Each row is a point on a landscape with many valleys, with its height.
A ball rolls from a point to the lowest of its 5 nearest points, and stops where none of them is lower. Distance is the straight distance between rows; heights are no part of it.
q567: [127 119 152  84 136 147 112 157  85 138 137]  (h 3.36)
q377: [138 102 163 145 127 168 105 152 127 129 109]  (h 0.87)
q838: [112 162 106 144  81  94 128  86 203 201 134]  (h 4.93)
q354: [127 153  90 178 107  95 142  86 190 153 127]  (h 4.45)
q696: [121 136 145  73 138 157 110 156  92 133 150]  (h 3.63)
q782: [142 140  96 202 115 100 129 101 173 122  98]  (h 8.84)
q827: [ 98 184 103  57 170 146 108 122 102 104 162]  (h 2.75)
q358: [140  92 160 138 121 152 122 150 114 125 112]  (h 6.95)
q572: [133 106 152  79 121 117 127 156  76 138 132]  (h 2.82)
q449: [142  88 129 159 113 100 175 119 137 116 124]  (h 3.24)
q402: [138 113 117 183 117 100 163 102 168 123 116]  (h 5.33)
q62: [133 105 164 121 128 173 116 156 114 131 121]  (h 6.89)
q244: [115 160 129  90 154 199 112 146 121 106 160]  (h 7.48)
q501: [140  88 146 112 116 110 152 152  86 122 126]  (h 2.61)
q750: [106 171 115  55 166 142 101 134  97 118 160]  (h 2.06)
q507: [143  90 153 121 118 125 144 152  95 124 121]  (h 3.05)
q579: [131 135 101 174 111  91 156  87 192 145 127]  (h 4.63)
q473: [124 133 145  55 142 129 104 147  75 147 143]  (h 3.02)
q978: [145 103 132 190 122 117 134 119 151 118  91]  (h 6.90)
q518: [146 120 110 207 119 111 117 114 157 116  84]  (h 7.31)
q690: [152 113 131 203 115 134  92 128 147 118  72]  (h 5.11)
q537: [146  91 149 175 118 132 131 137 135 121  98]  (h 5.83)
q6: [136  89 133 138 113  94 192 118 128 119 140]  (h 6.03)
q524: [140  88 147 111 114 102 162 151  84 124 127]  (h 2.41)
q825: [113 142 141  39 149  96  94 141  78 155 139]  (h 3.64)
q761: [117 135 152 103 140 202 109 153 123 121 147]  (h 8.95)
q688: [106 166 121  82 158 187 110 145 111 102 165]  (h 4.79)
q990: [121 162  90 165  97  92 139  90 202 175 135]  (h 4.64)
q856: [125 118 147  52 132  89 112 146  61 146 133]  (h 3.50)
q644: [148 104 143 190 119 144 100 133 143 119  81]  (h 4.58)
q2: [135  99 155  98 123 129 134 156  83 131 127]  (h 2.99)
q475: [145  89 139 155 117 108 169 131 124 114 122]  (h 3.52)
q14: [144 148  85 209 111 104 115 107 163 117  86]  (h 8.02)
q675: [144  93 159 143 116 141 136 147 116 126 113]  (h 7.18)
q309: [114 147 135  41 147 112  96 140  81 149 147]  (h 2.69)
q203: [131 165  81 184 105  94 135  89 191 150 124]  (h 4.12)
q757: [144  86 151 141 117 121 156 141 110 118 117]  (h 4.17)
q476: [142 103 160 162 126 177  97 148 142 129 102]  (h 3.23)
q886: [142  97 163 150 125 159 114 153 125 126 110]  (h 4.21)
q778: [124 177  79 171  95  97 129  90 196 172 130]  (h 4.69)
q373: [125 132 149  89 139 176 108 159  99 130 145]  (h 5.51)
q39: [144  96 133 179 116 111 152 121 145 117 105]  (h 3.57)
q918: [131 119 113 172 112  96 172  90 176 133 131]  (h 4.88)
q16: [ 93 186  87  83 174 152 114 121 105  60 150]  (h 4.78)
q86: [125 118 113 159 108  87 180  88 183 143 148]  (h 5.24)
q325: [150 100 151 182 120 149 106 142 143 123  91]  (h 4.13)
q985: [142  95 161 125 122 143 132 157 102 126 118]  (h 4.92)
q408: [132 111 157 102 128 159 120 158  99 132 134]  (h 1.74)
q881: [145  88 150 164 118 128 141 140 128 118 103]  (h 0.12)
q953: [142  93 147 177 120 139 119 136 138 123  91]  (h 5.31)
q362: [141 171  73 205 107  96 125 101 174 126  99]  (h 6.02)
q197: [120 161  94 160  95  90 137  86 203 182 134]  (h 4.67)
q552: [140 116 113 192 117  98 151 103 166 122 107]  (h 6.05)
q357: [128 121 145  68 129 106 117 156  65 141 135]  (h 2.57)
q353: [136 108 161 120 127 164 114 162 106 134 124]  (h 6.44)
q640: [139 100 150  94 117  97 146 152  70 132 128]  (h 2.93)
q51: [102 166 123  73 165 175 108 141 107 107 168]  (h 2.70)
q661: [141  85 140 132 113 102 168 139 100 119 129]  (h 3.21)
q680: [ 84 191  91  64 182 134 104 109 105  85 152]  (h 2.97)
q334: [116 145 106 153  98  91 151  76 204 177 146]  (h 4.83)
q7: [ 96 181  96  69 173 150 110 120 105  89 158]  (h 3.33)
q270: [149  98 131 183 117 112 143 118 150 114  99]  (h 5.63)
q582: [118 140 145  93 146 196 106 148 115 124 152]  (h 8.07)
q273: [127 130 148  69 137 140 113 156  81 142 143]  (h 3.01)
q220: [ 92 189  83  75 184 131 111 110 105  64 141]  (h 4.23)
q787: [104 168 125  64 160 162 102 140 102 121 162]  (h 0.72)
q465: [134 175  72 194 105  99 126  95 183 142 114]  (h 1.34)
q319: [ 98 172 118  41 173 118  91 118  98 136 152]  (h 3.08)
q717: [134 100 120 167 114  95 178  97 163 125 136]  (h 4.89)
q436: [138  85 137 111 115  86 174 138  86 118 132]  (h 3.38)
q517: [124 111 119 151 114  91 190  89 175 142 151]  (h 5.94)
q424: [144  91 135 171 121 108 162 120 145 115 115]  (h 1.16)
q642: [107 139 113 143  94  93 158  83 200 188 150]  (h 5.08)
q636: [104 155 131  37 160 106  87 123  85 154 146]  (h 1.17)
q395: [128 117 160 123 135 186 105 154 122 131 131]  (h 6.06)
q635: [102 173 104  82 164 186 117 131 109  84 162]  (h 5.87)
q156: [ 89 184 100  55 179 125 101 113 100 108 154]  (h 1.61)
q327: [136 109 166 142 128 182 101 153 132 128 112]  (h 2.95)
q154: [120 144 143  88 144 183 109 155 107 126 149]  (h 6.31)
q570: [149 167  69 212 110 103 112 106 163 118  90]  (h 6.65)

Where does a ball stop that starts at each point below?
q517 | q465
q690 | q377
q761 | q408
q644 | q377
q16 | q787
q354 | q465
q2 | q524
q635 | q787

Call two points neighbours if one is among the 5 nearest of the other. Go from one point of each pair to the other, from neighbour to neighbour, staying as low as possible. Name the highest point that can't be avoided.
q377 / q636 | q953
q636 / q156 | q750
q408 / q465 | q717
q524 / q357 | q640
